Points, in no order, along strands that fork and pass close to each other.
Two points are linked if the straight distance between their rows is under 92.7. Some points are linked to none.
mot: [ -6   8  45   8 -29 -66 -15  -6 -21   1   2   1  -1  35 -16  23  -2  48
   8   6]
natoz: [ 11 -49   2   6 -33  20  36 -48  -1  43 -14  10 -10  17  25  13 -18   4
  16  -2]
Nemi: [-14 -13 -14   2 -25  40  -6 -15 -39  12 -46 -64  -4  20  23  -5 -14 -19
  24 -10]
tozom: [-14 -24  -2  58  -6  11  25  -4   2  17 -14   8 -58  55  26  -9  28  -3
   7  -8]
numig: [ 13  29   9 -46  14  -1 -20   5  20 -15  24   4  59  -8  22  38  13   0
   0   5]
raz: [  1  -9 -27  43  16 -33   2  -2  33  48  24 -26  -1 -36 -19  38  -9 -65
 -22 -15]
Sim: [ 20   6 -18 -12   9 -32  17  -9 -33   7   0 -47  46  16  19  18  20 -28
 -21  21]
saned: [-19 -13  43  -4  -1 -44 -14   4 -42 -16  29  10  -1  16 -15  28 -35  54
   9   6]
mak: [ -1  43  18  -1  -5 -44 -39  35   7 -22   8  15  13  19  50  13 -43  51
  46 -11]
lat: [  2 -19 -24  -3   2  31  -1  36  12 -25  14 -43  -2 -70 -15   3  -2 -44
 -33  -4]
paz: [ -1  28   2 -38   9 -28 -27  37  31 -43  18   6  47   3  24  20 -50  35
  42 -13]
Suzop: [ -2  36  14 -40  28 -29 -25  11   6 -19 -11  59   2  10   7 -10  19  28
  -3  -9]
Nopev: [-17  32   5  -7 -21  59   9   5 -25  29 -34 -32   7  19  11  -9   6 -16
  27   6]
fari: [-14  23   8  18 -31  70   7 -13  -6  42 -29  16  -7  10  -1   3  -5  11
  33   5]
Pilib: [-31  27  37  -9  24 -75   7  -1  25 -12 -57   4 -45  18  34  10 -11  38
   9  18]
ses: [ 14  28  16  -6  35 -41  12  -9  37  -5  -6  28 -17  -7   9 -33  23  14
  -1 -12]
nezaz: [ 12 -53 -44 -27  -6  48 -31  14 -15 -35   6 -10  -3 -53 -15  -7  -1 -33
 -24 -17]
talam: [-23 -42   9  13   0  40  -5 -15 -20  -2   7  38 -20 -16 -28   3 -17  16
  -8  -9]
gitut: [ -4   2  15 -35  -9  -2  -4   9   4  -7   4 -42  26 -23  25   6 -58  25
   6  -6]
lepa: [ 24 -28 -34  15 -10  27  -2  17 -10  20  23 -40 -23 -25  26 -14 -13 -22
 -16 -31]
Zopit: [-14   7  37 -20  17 -36 -23 -11  11 -27  -5  32   8 -49 -42  14  17  22
 -23   8]
sebep: [  1  15  22 -57  14 -12  -3  24  29 -65  11  -2  14 -25 -29  -9 -15  16
   3   6]
lalin: [  5  31   3 -62  10  -8 -14  28  12 -61  21 -30  34 -11   2   7 -53  15
  25 -15]
tubo: [ -1 -23  -6  30 -23  -1  33 -22  21  33 -33 -45 -21 -15 -15 -17  -9 -23
  14  -6]
neres: [ 17  -3   5   3  -9   9  -7 -36   8 -12 -23  42  27  15  51 -13   3  11
 -12  46]
bof: [  8  19 -19  -6 -17  32  -6  36 -17  32  27 -59   0  -5 -43 -14  17 -22
  24 -44]
bese: [ 20  13   4  25 -13  21  -9  -4  14  29  19  35   9  21   7 -19  41   7
  -5  -7]
tev: [ -2  31   7 -32  40 -12 -16   4  20  -1  28  27  16  -2  23  30  12  31
   0 -27]
nusu: [  2   3 -28 -18  29   2  11  25  -5 -15  14 -61  18 -40   1  -7 -15 -48
 -44  -1]
tiloz: [ 11   9 -24 -34 -12  28 -23  27 -23 -43 -11 -30   8  20   2 -48 -12  -3
   9   6]
dev: [  6  -5  -5 -41 -11  48  18 -24  14  19   4   9 -13 -21 -15   1 -28  -2
  25 -22]
velep: [-40  43  45  28  13 -22 -19 -12   1  -4 -44  12  16 -17  19  13  59  14
 -11  33]
Luda: [-13 -27 -28  -1   7  32 -26  44 -54 -30  40 -26   4   3 -22  22  11 -18
 -30  -2]
femi: [ -7  13  37  13   2 -50   6  11  18 -12 -23  -4 -62  44  44  14 -11  39
  21  19]
Kob: [  0 -42   8  49 -29   0  33 -35  20  40 -16  19 -34  34  15  14  19  10
  12  10]
zom: [ 33  21  11 -21  20 -36   1   0  61   0  17  18  -1  -6  42 -41 -16  30
   0 -27]
pida: [ 16   3   3   7  -3 -39  16 -43  22   3 -34  18  12  -6 -15   5  42  -7
 -16  28]
gur: [ 16 -20 -47  23  23  19  -5  24 -41  22  38 -24  -8  31  18  11 -15 -33
 -20 -29]
tig: [-12  11 -25   7  25  13  19 -17 -19  -9  -6  38 -10   7 -59 -29  17 -27
   0  -5]
nuvo: [ 33 -35 -22 -34 -19  34  -6  -9 -11 -20  35  47  23   9 -23  13  36   1
  -5   7]
vot: [-26   9  15  28  29 -10  23 -11  35  11  -4  14 -32  -7  19 -18  -6  18
   2  -4]
buzu: [ -4  21  17 -52   5  22 -16  -2  11 -54 -18   8  12 -35 -50 -21   1  -5
  -1  25]
val: [ -2  29  26 -17   9 -31  -4 -25   3 -10 -37  24   7  40  56   7   3   1
  11  29]
pok: [ 29  -5  19 -18 -27 -74  14  -9   6  -6  -8 -54  16  21  18   5 -30  27
   4  23]
dero: [  5 -12 -14 -31 -39  58   0  -2   9   7  17  45   0  -6 -57  21  40  -9
  12 -15]
leruv: [ -5  20  19 -41  48 -40   7  -1   7 -39   9   8  -2 -46 -30  -7 -15  24
 -20  -5]
Lofo: [-24  25  55 -12   8 -23 -26   5   6 -11 -13   0  19 -56 -13  33  11  39
  -3 -14]
keti: [ 14 -14 -39 -44  -3  70   6   0   6  16  17  16  -9  -6   9 -30  -8 -24
  20 -29]
mil: [ 18   9  40 -10 -49 -55 -23   4  -7   0   3 -32  26  13  -7  16 -21  38
  29   5]
mubo: [-26 -13  -2  46 -19  18  -1  33 -24 -27 -22 -10 -18  32  36 -49   6   6
 -27  16]
Gil: [ 16  -6   5 -18  -3 -64  22 -39  -9  26 -24 -40  26  27  20  18   0  -4
   9  12]
suvot: [ 27   2 -10  11  15  44   9  36  48  12  48   2 -11 -35   7 -18  14  -3
   5 -20]
pari: [-14  -2 -10  41  26 -32  36 -15  11 -11 -33 -19 -24  13 -31 -29  17 -27
 -23   8]
paro: [-15 -25  20  41 -27  16 -11  26 -16 -33  10 -17  -3  -4  22 -24  -4  24
 -22  22]
vore: [-21 -36 -51  54   1  21   7 -20  -7  25 -22  -8 -19 -14 -12  13  -9 -59
 -15   9]
gifud: [-17   7  11 -10   0  34  10 -17   0 -30 -22  31 -19 -25 -75 -24  20  -3
   4   5]
zir: [-11 -12 -49  18  14  22  27 -27 -25  25 -52   2 -28  26  14 -11 -13 -54
  -3   6]
big: [ 45  24  10 -23   1 -55  -8  31  47 -20  34 -11  28   9  37 -46 -12  37
  13 -15]
ziv: [-12  -1   6   0   4  36   9  -1  10 -23 -39  10 -32 -11  33 -52 -42  10
 -13  18]
Dapel: [-28  41 -14  11  42  41  -2  41  -7 -14  22  21 -13  10   6 -18  22 -15
 -10 -15]
koris: [-16 -10 -37  66 -14  -9 -11  -1  24  37 -12 -19 -12 -25 -31  34 -16 -61
 -23   6]
buk: [  9  44  12 -23  -2 -71 -23 -11  16 -22 -66  19  -9  30  33  -3  10  21
   6  21]
gir: [-13   0 -20   4  24  -3  41 -24  -5  -5 -26  -3  -9  29  16 -36   6 -23
 -23  18]
fudo: [  3   0 -55  61  -8  25   3  12  12  64  20  -6 -33  13   1   8  -1 -43
   7 -44]
sarob: [ 39   2  20 -36 -29  -9 -29 -23  23 -10   7   7  60 -19  17  14   0  21
   5  22]
kele: [-33  -5  33  29   8 -31  13 -11 -30  -4 -18 -15 -27  40  39  16 -16  25
   4  22]
nuv: [  2 -39 -18   5 -40  -4  20 -22 -28  25 -30 -70  -7  14  11   5 -15 -26
   6  -7]
Lera: [-20   5  34   1  20 -79  13 -16  11  25 -28  18 -32   7  21  23  25  38
  -9 -12]
navif: [ -3  17  16 -25 -31  21  -2  16 -15  27  21 -34  17   3 -45  25   9  12
  31 -20]
nid: [ 29  -7 -48 -20   8 -10   6   2 -28   3   4 -60  44 -19  -7   8  -5 -44
 -30   0]
deval: [-24  10  37  -1  -7   7  -4  10 -22  36  15   6  -5  -7 -42  31  -9  30
  37  -7]
dimi: [-10   3  29  41   3  -2  -7  18  22  -7   1   1 -14 -35  21 -12   6  25
 -19  12]
tuno: [-32 -15  11  33 -11  15   9 -17 -16  32   1  25 -23 -15 -43  17 -18   9
  20 -18]
Bofov: [ 24 -18  16  -5 -19 -20   2 -23   8  -2   1  -4  37 -28  -5  -8  18   6
 -16  26]
mola: [  8 -11 -42  70 -29  10 -11  16  -8  62  21 -13  -6  17   5  23  29 -33
   1  -4]
pizu: [ -9  -8  10  39  13  -7  31   9  20  10  17  -5 -49  36  30 -42  -1  23
  -4 -21]
Zos: [-14 -38 -21  41   8   5   1  12 -50  14  32  -8  -5  58  34  14   2  -8
 -26  -4]
sivel: [-18 -13 -21  43  48 -22   5   4   7 -12   9  -3 -20 -24 -41 -15  -6 -42
 -32 -12]
Nase: [-19   0 -17  52 -15  15  21  22  -9 -13 -29 -53 -28  20  11 -41  21  -7
   3   0]
zozo: [  9  -8  -1  14 -40  41 -14  -1  15  -1  12  22   9 -45 -34  16  38 -16
  -4  14]
bige: [ 21 -32 -28 -23  -5  49  -9  19   1   6  24 -10 -20   0  37 -25 -25   9
   3 -36]
gobap: [-17 -22   1  14  44   5  14  14   4 -16  29  28  -9 -44 -29  31   4 -33
 -27   7]
puvor: [-24 -21  19  20  16 -24  12   0 -41   3  22 -10  -8  28  14  20 -31  12
 -10  -4]
fik: [ 35   6  11  -7 -21 -10 -31  40  29 -16  36  16  16  24  11 -31  11  50
  31  -9]
sez: [ 39 -26 -20 -42  19  -7  13 -22  21  -2  36  31  13  -2  22  -6 -28   3
 -11  -7]
levu: [-14  24  21 -10  -4  26 -16 -17 -27  19 -10  29  31   0 -10  37  33   1
   8  23]
foses: [ 18 -26 -12  46 -28  -9  28  13  16  16 -10 -55 -15   3 -13 -31  28 -13
   5 -11]
davon: [ -7  11  17 -40 -12  42   1 -12   9   5 -30 -14  11 -11  13   2 -66  12
  28   4]
zadir: [ 15 -34  12 -49  13 -19  17 -15  17  -9  44   7  28 -34 -17  34 -19   6
 -10 -11]
vuv: [ 11  42 -11 -10   0  18  -8 -16 -13  23 -12  30  29   0 -33  12  57 -32
   3  24]
Meda: [-23  35 -29  -7  37  46  12   9 -32  -3  -1  26 -16  30 -27 -23  19 -29
   3  -8]
Rukom: [ -2  21  11 -35  18 -20 -13 -17 -45   5  13  31  24  34 -33  28  17   8
  10  10]
Rifup: [-13 -15  -1  -2 -43  31  -8  -6  -5  -9 -27   7   2 -50 -73  -7  13 -16
   6  14]
neb: [-33  31  37   7 -11  17 -29 -12 -17 -12 -37  38  25   2   1  12  24  22
  17  41]
bifab: [ 18  -1  19  -9 -12 -61   4 -20 -29 -30 -10  18 -27  41 -24 -16  -5  21
   8  21]
nis: [  2 -24 -37 -10  -7  53 -10 -26 -42  15 -48 -22 -15  -4  12 -17 -17 -51
   5 -18]
nimo: [ 24   1 -26  42  -1 -20   0  11  10  61  29 -19  19 -14  -4  34  27 -31
  -7  -9]
Gune: [ 30  14   9   7   6  16  -7  45  28  -2  67   0   2   3  16 -24  15  25
  -8 -34]
Dup: [  6 -35 -25 -23   1  17 -16  12 -44 -20  39  22  22   5 -36  41  25 -28
 -34   7]
fufis: [ 35 -14  -2 -23  -8  11   6 -31  48  -6 -10  40  15   3  51 -16 -24  14
   4  17]
dimu: [ -5  30  10  -8 -13   6 -24  21   8   0  11  27   9  52  49   4 -51  40
  56   8]
Paga: [ 16  22 -25  -3  31 -21  15 -29  -3   9 -15  35  18 -14 -44  12  38 -33
 -16   9]
vul: [-20 -35  19   4  30  11   0   1  12 -35  36  42 -13 -37 -29  10 -26   9
 -31   7]

A fork is a point with three links. Follow the links from the first point to the second and name the forks in between, in order.
puvor; tig | lalin > sebep > gifud
zadir; saned | Pilib > puvor
Rifup; gur | gifud > sebep > lalin
pida; fufis | Paga > tig > gifud > sebep > lalin > puvor > Pilib
fufis; nuvo | Pilib > puvor > lalin > sebep > gifud
sivel; fari | zir > Nemi
saned; numig | puvor > lalin > sebep > gifud > tig > Paga
Nemi; navif | zir

A fork is a point with three links, a tip a point with one. Leave the first point through the second and follow the links. Name the first fork or tip that comes.
zir; gir | bof
Zos; gur | lalin
nuv; tubo | vot
tuno; talam | zir
nezaz; lat | mot
lalin; gitut | puvor
dimi; paro | Nemi

Follow the links from the first point to the second, and from the first to the third. Name the last point that the two ways share.
nuvo; nuv; Zopit | gifud
lepa; dero; Dapel | gifud
Rukom; vore; mak | Paga
zadir; Lofo; nezaz | puvor
raz; Meda; vul | zir

Name the points in between on the shortest way along the links from the first point to the second, in order.
Lofo; Lera | Zopit > leruv > sebep > lalin > gitut > davon > dev > keti > bige > lepa > gur > Zos > puvor > kele > femi > Pilib
vot; lalin | ses > Suzop > tev > numig > sarob > Bofov > pida > Paga > tig > gifud > buzu > sebep
Pilib; nusu | femi > kele > puvor > saned > mot > mil > pok > Gil > Sim > nid
mola; Nase | nimo > raz > koris > vore > zir > nis > Nemi > nuv > tubo > foses
